Points, in no order, along strands that fork, close into loops and pass close to each other.
In the rows, 128 means zero.
Two points are linked if the straight distance between their rows is under 94.6. Some points are linked to none.
Gekun: [142 130 106 170 137 135  73 123 125 104 163 159 121 102 140 166 117 106
 112 111  83]
megir: [123 143 133 116 196 153 118 176 138 119 137 150 135 123  97 152 131  64
  90  95 126]
pulen: [ 96 109 111 114 138 127 200 126 181 134  72 113 160 117 102 135 132 117
 139  89 112]
misuf: [180 148 169 149  76 126 109  87  48 102 122 129  98 124 152  88 132 167
  83 164 118]
Ligu: [149  94 134 179 107 129  87 100 122 103 120 138 160  96 121 174 110 144
 132  99 116]
bepo: [154 169 183  97 111 122 101 160  44 111 130 146  88 155 129  54 146 147
 138 192 149]
zupor: [116 111  44 160 102 151 128  78 172 152 108  93 153 124 167 135 137 123
 175 127 110]
Dani: [125 160 173  79 175 132 158 173 124 166 130 117 103 132 107 127 153  79
  86  97 189]
siku: [156 130 152 114  80 125 161 117  79 142 158 127 123 162 139  80 121 204
 163 164 131]
Vima: [100 151 154  80 170 118 134 178 122 136  95 122 145 133  81 109 136 112
 106 139 198]
mokog: [135 111 121 162 146 119 108 122  85  92 126 136 145 113  81 125 147 115
 148 138  91]
sov: [138 145 127 115 143 155  81 119  95 147 136 138 104 110 121 128 130 118
  93 153 133]
mulem: [154 150 176 136 120 136  46 159  89 126 159 154  98 118 146 143 127 100
  97  97 155]
zufes: [145 149 213 142  53 108  86 154  74 106 145 156 107 126 161 122 130 156
 129  92 157]
nivi: [137 129  60 138 153 153 198 101 170 111  42  98 150 102  87 130 145  90
 137 105 126]
Lalit: [ 79 124 101 116 135 142 117 174 214 106  59 139 157 124 138 162  95 112
 118  91 151]
fakas: [114 114 102 162  99 121  80 106 185 122 166 138 121 126 189 164 100 136
 155 113  85]
zugo: [153  92 127 184 165 126 111 122 106 109 176 123 158 131 117 133 121 102
  99 101  79]
bor: [158 168 187 141  62 100 154 135  63 130 197 145  81 153 171  72 138 168
 126 125 108]
bisa: [129 140 116  92 155 141 156 106 120 153  83 112 121  95  88 143 138 125
  97 152 156]
Beli: [111 133 102  95  99 160 157 120 137 181 146 125 128 155 153 112 119 173
 146 154 123]
rarom: [ 69 116 118 101  97 120 150 149 190 148 127 137 154 146 154 137 121 135
 172 100 110]
Rakug: [139 145 176 103 148 132  84 156  68 142 139 127 106 148 117  95 134 116
 109 149 177]
Foman: [141  81 102 170 168 119 154  89 129 125 169  92 153 145 112 114 130 101
 117 125  75]
lupo: [130 175 181  66 141 118 155 166  97 175 151 121  92 127 113 118 156 113
 127 133 203]
tasob: [141 125 167  82 179 113 145 140  93 147 172 105  84 176 111  88 147 123
 115 170 154]
Ranof: [138 123 121 100 130 117 181 100 112 143 113 108 118 128  90 119 152 156
 157 186 145]
nin: [ 71 121  87 116 102 126 136 143 168 123  71 128 165 114 122 148 123 149
 165 127 156]
dupi: [145 112 111 130 109 123 142  92  79 116 105 113 120 126 109  97 150 169
 173 189 134]
gir: [118 130  60 161 145 156 109 139 191  81  87 156 157  94 133 191 120  90
 167 113  99]
risu: [145 113  79 200 105 122  73  98 151 109 169 135 131 112 171 149 108 115
 125 116  66]
sidod: [133  93 105 185 153 140 111 125 151 106 149 128 180 125 127 154 116  93
 136  90  78]
sobuk: [140 129  79 156 145 161  98 122 145 107  92 149 150  87 106 173 125  99
 131 125 121]
bipo: [131 144 141  89  99 133 166 143 105 161 129 129 141 154 117 101 116 204
 163 172 173]
Difa: [115  97 101 148 122 142 142 101 190 123  88 123 167 100 129 186 114 115
 151  90 123]
zotif: [162 159 202 147  86 113  74 144  51  93 133 157  99 123 141  93 143 122
 106 118 131]
givud: [119  99  73 174  88 130 110  87 182 152 156 102 154 137 192 139 111 133
 159 119  82]
tavo: [108 103 170 116 133 139 115 156 117 158 156 118 137 171 138 126 120 133
 115  84 170]
fod: [107 131 112 100 174 156 157 146 168 135  73 117 137 122  99 129 127  97
  82 105 140]
sos: [135 162 156 103 156 144  78 158  99 154 156 142  94 124 128 134 139  90
  98 121 160]
filek: [131 155 152  65 174  96 158 143 116 121  94 118 106 112  58 107 149 118
 118 202 184]
tof: [138 144 177 125 117 103 140 144  68 135 207 131  88 174 153  75 141 143
 128 136 114]
Rodam: [122 130 121 108 128 149  82 130 169 137 124 146 110 113 160 186 100 124
 105 109 146]
Fopi: [150 109 143 179 104  96 120 101  92 138 203 118 127 144 166  91 110 140
  81 111  79]
burev: [ 98 127 108 105 153 164 107 147 166 154 102 131 135 137 138 146 108 113
  90 109 151]
suf: [132 134  88 118 204 147 182 139 147  97  75 116 128 112  68 120 149  72
 115 153 114]
falim: [143 148 143 130 142 145  47 161 116 109 121 166 125  98 121 170 114  99
 105 108 149]
dil: [143 122 128 140 167 103 124 119  81 102 166 124  90 147 108  85 149 115
 127 178  82]
meras: [161 132 138 170 125  95 121  92  65  95 171 114  93 136 131  75 142 135
 100 165  70]
pelis: [107 124 105 109  99 144 127 138 106 141  94 125 161 134 119  99 120 189
 168 173 168]
Rivul: [143  89 103 123 187 125 143 106 118 103 103  90 117 149  86 100 147 115
 142 198 122]
pav: [142 144 130 123  60 120 171 107 112 161 186 143 121 141 159 103 123 196
 165 145 102]
gusav: [142  83 137 151 147 119 130  93  98 145 183  98 136 162 137  99 125 132
  96 131 101]
teli: [131 119 150 149  56 107  78 111 138 112 159 153 115 131 192 156  94 181
 146 114 115]
kar: [120 117 176 132 114 119 120 145  87 143 189 134 120 164 142 114 138 138
 126  93 133]
dogos: [138 105  92 181 110 120 118  83 201 108 122 117 157  95 163 197 107 118
 170  99  94]
Pipos: [110 149 146  98 106 119  73 145 182 122 123 153  98 118 176 198  95 148
 142 115 168]
remol: [137 130 189 148  58 100 106 134 109 122 185 154 110 140 185 135 115 163
 136  88 127]
lunin: [ 99 123 123  96 111 112 207 114 154 155 114 126 141 114 110 143 146 145
 159 111 120]
fazuk: [152 118 162 101 166  97 134 125  92 110 163 114  75 168 111  75 148 131
 129 215 123]
setap: [118 124  79 124 182 134 201 133 166  95  27  92 145 115  68 104 142  95
 124 136 144]
kunob: [108 148 134  86  93 133 139 141 142 174 147 154 121 133 152 145 121 160
 149 124 152]
zil: [142 147 165  85 128 132 152 154  85 157 183 122  89 189 143  66 139 159
 133 177 146]
sabo: [142 106  46 186 122 154 105  67 123 133 126  97 140 124 152 127 133 112
 145 141 101]
Mim: [139  76  89 198 141 118 161  85 146 128 148  80 180 130 123 125 143 100
 163 113  73]
mok: [114 136 166  99 136 128 129 164 173 149 123 143 122 122 139 183 119 110
 107  58 181]
Mikag: [ 64 129 105  86  99 128 173 164 176 153  97 126 168 147 128 116 118 163
 165 128 148]
guz: [116  99 111 146 101 112 159  90 126 152 168 110 145 135 136 114 137 148
 159 133  85]
zas: [154 144 156 159  41  95 160 100  91 129 199 144 114 142 176  92 119 187
 133 133  83]
futo: [111 108 172 123 117 119  94 158 154 141 161 134 129 150 164 174 108 125
 129  65 161]
zuv: [149 141 159  81 176 120 134 121  95 147 114 115 105 117  80 123 143 112
 102 169 168]
tegom: [148 116  87 155 140 153  92  84 106 129 135 116 119 110 126 131 130 123
 106 147 103]
Poz: [174 148 178 127  88 128 117 116  43  95 119 131  89 158 144  52 134 181
 117 204 128]
bado: [109 145  75 137 163 167 138 170 197  88  76 157 154 105 115 162 123  79
 132 101  95]
bevut: [143 115 108 192  92  99  89  99 131 124 195 130 124 131 187 116  98 133
  96 111  60]
tonu: [153 105 146 182  73 105  81  87 134  97 148 141 135 105 170 166  98 159
 126  92 104]
fita: [108 118 103 124 135 146 106 124 114 133  89 124 150 125 105 125 124 145
 135 154 153]
gapum: [119 141 170  91 146 127  93 178  88 147 113 118 143 144 104 106 121 131
 111 133 217]
ralur: [ 99 146 161  78 149 131 168 173 161 174 113 127 124 132 119 144 133 110
  92  79 184]
nef: [126 130  95 120 136 135 162  85 120 151 113 119 114 102 106 136 150 133
 131 153 114]
mun: [149 101  75 210 119  95 142  78 110 107 166 103 152 119 130 103 141 109
 162 127  54]
lezab: [118 124 111 149 178 153 136 156 162 100 134 153 159 113 114 169 124  77
 122  91  93]
Nik: [141 108 136  99 205 106 148 136 133  99  81  97 115 136  57 114 145 106
 124 202 165]
Vota: [170 124 151 126 187 128 111 116  72 108 117 119 126 105  74 127 137 106
 100 168 142]
sazis: [146 121 139 165  98 118  95 114  77  96 128 145 127 109 124 115 133 149
 132 138  95]
lum: [ 88 130 121  82 165 136 187 148 161 153 103 109 123 156 113 103 135 103
  98 120 134]
Duzom: [123 156 163 100  79 115  94 144 140 140 153 166  92 125 173 170 113 159
 149 109 162]
nevo: [126 121  98 140 181 127 158 125 124 105 110 126 143 108  73 139 157  99
 147 144  95]
Kuvog: [ 98 140 110  71 141 148 187 138 147 172 127 115 116 166 126  95 134 147
 128 161 139]
tumu: [ 89 136 140  85  89 123 136 152 193 158 155 153 122 154 184 157 113 156
 163  97 139]
tev: [180 146 204 129 119 116  84 110  38  95 128 128  96 123 126  77 142 130
  90 158 137]
vekug: [117 167 117 108 172 154 101 184 180 109 101 167 126 105 117 179 113  74
 100  96 140]
neza: [138 110  71 165 140 154 172  91 186 120  82 104 172 104 117 163 141  88
 151  89 104]
nirom: [ 92 162 118  94 136 133 117 166 130 140  85 142 146 108  89 129 134 141
 120 149 179]
vabi: [132 150 135 135 139 118  83 151 158 113 167 174 101 102 144 194 120  94
 125  94 105]
volus: [131  82 123 161 107 125 132  87 142 134 116 111 171 108 120 164 118 139
 156  99 119]
big: [142 129 112 159  82 132 102  91  67 101 103 125 120 128 135  83 135 171
 147 176 105]
nosa: [ 99 142 141  79 124 126 188 151 196 151  73 126 129 116 121 143 116 122
  92  70 163]
Rig: [ 85 123  65 129 112 146 142 139 216 119  37 109 167 114 137 143 113 117
 148 101 146]
kop: [ 78 143 117  97 138 122 200 160 205 123  53 129 139 117 108 102 126 118
 108  74 128]

How many points has the smallest loop of links through each point below? Write - if it is on no loop.
Kuvog | 9
nivi | -
zugo | -

A piece is all that can be reached along the links. How many separate loops has the piece of each point below (a circle has one, a figure eight two, a Y none), and how many tips (points with one link)?
rarom | loops 1, tips 1
bipo | loops 0, tips 8
dupi | loops 0, tips 4

A fork is a point with three links, a tip a point with one. Leave the first point through the second and follow the links. Name the first fork or tip that comes.
bor, zas | sos
bepo, Poz | Difa
volus, Ligu | bepo
nivi, setap | zuv
Vima, nirom | tof
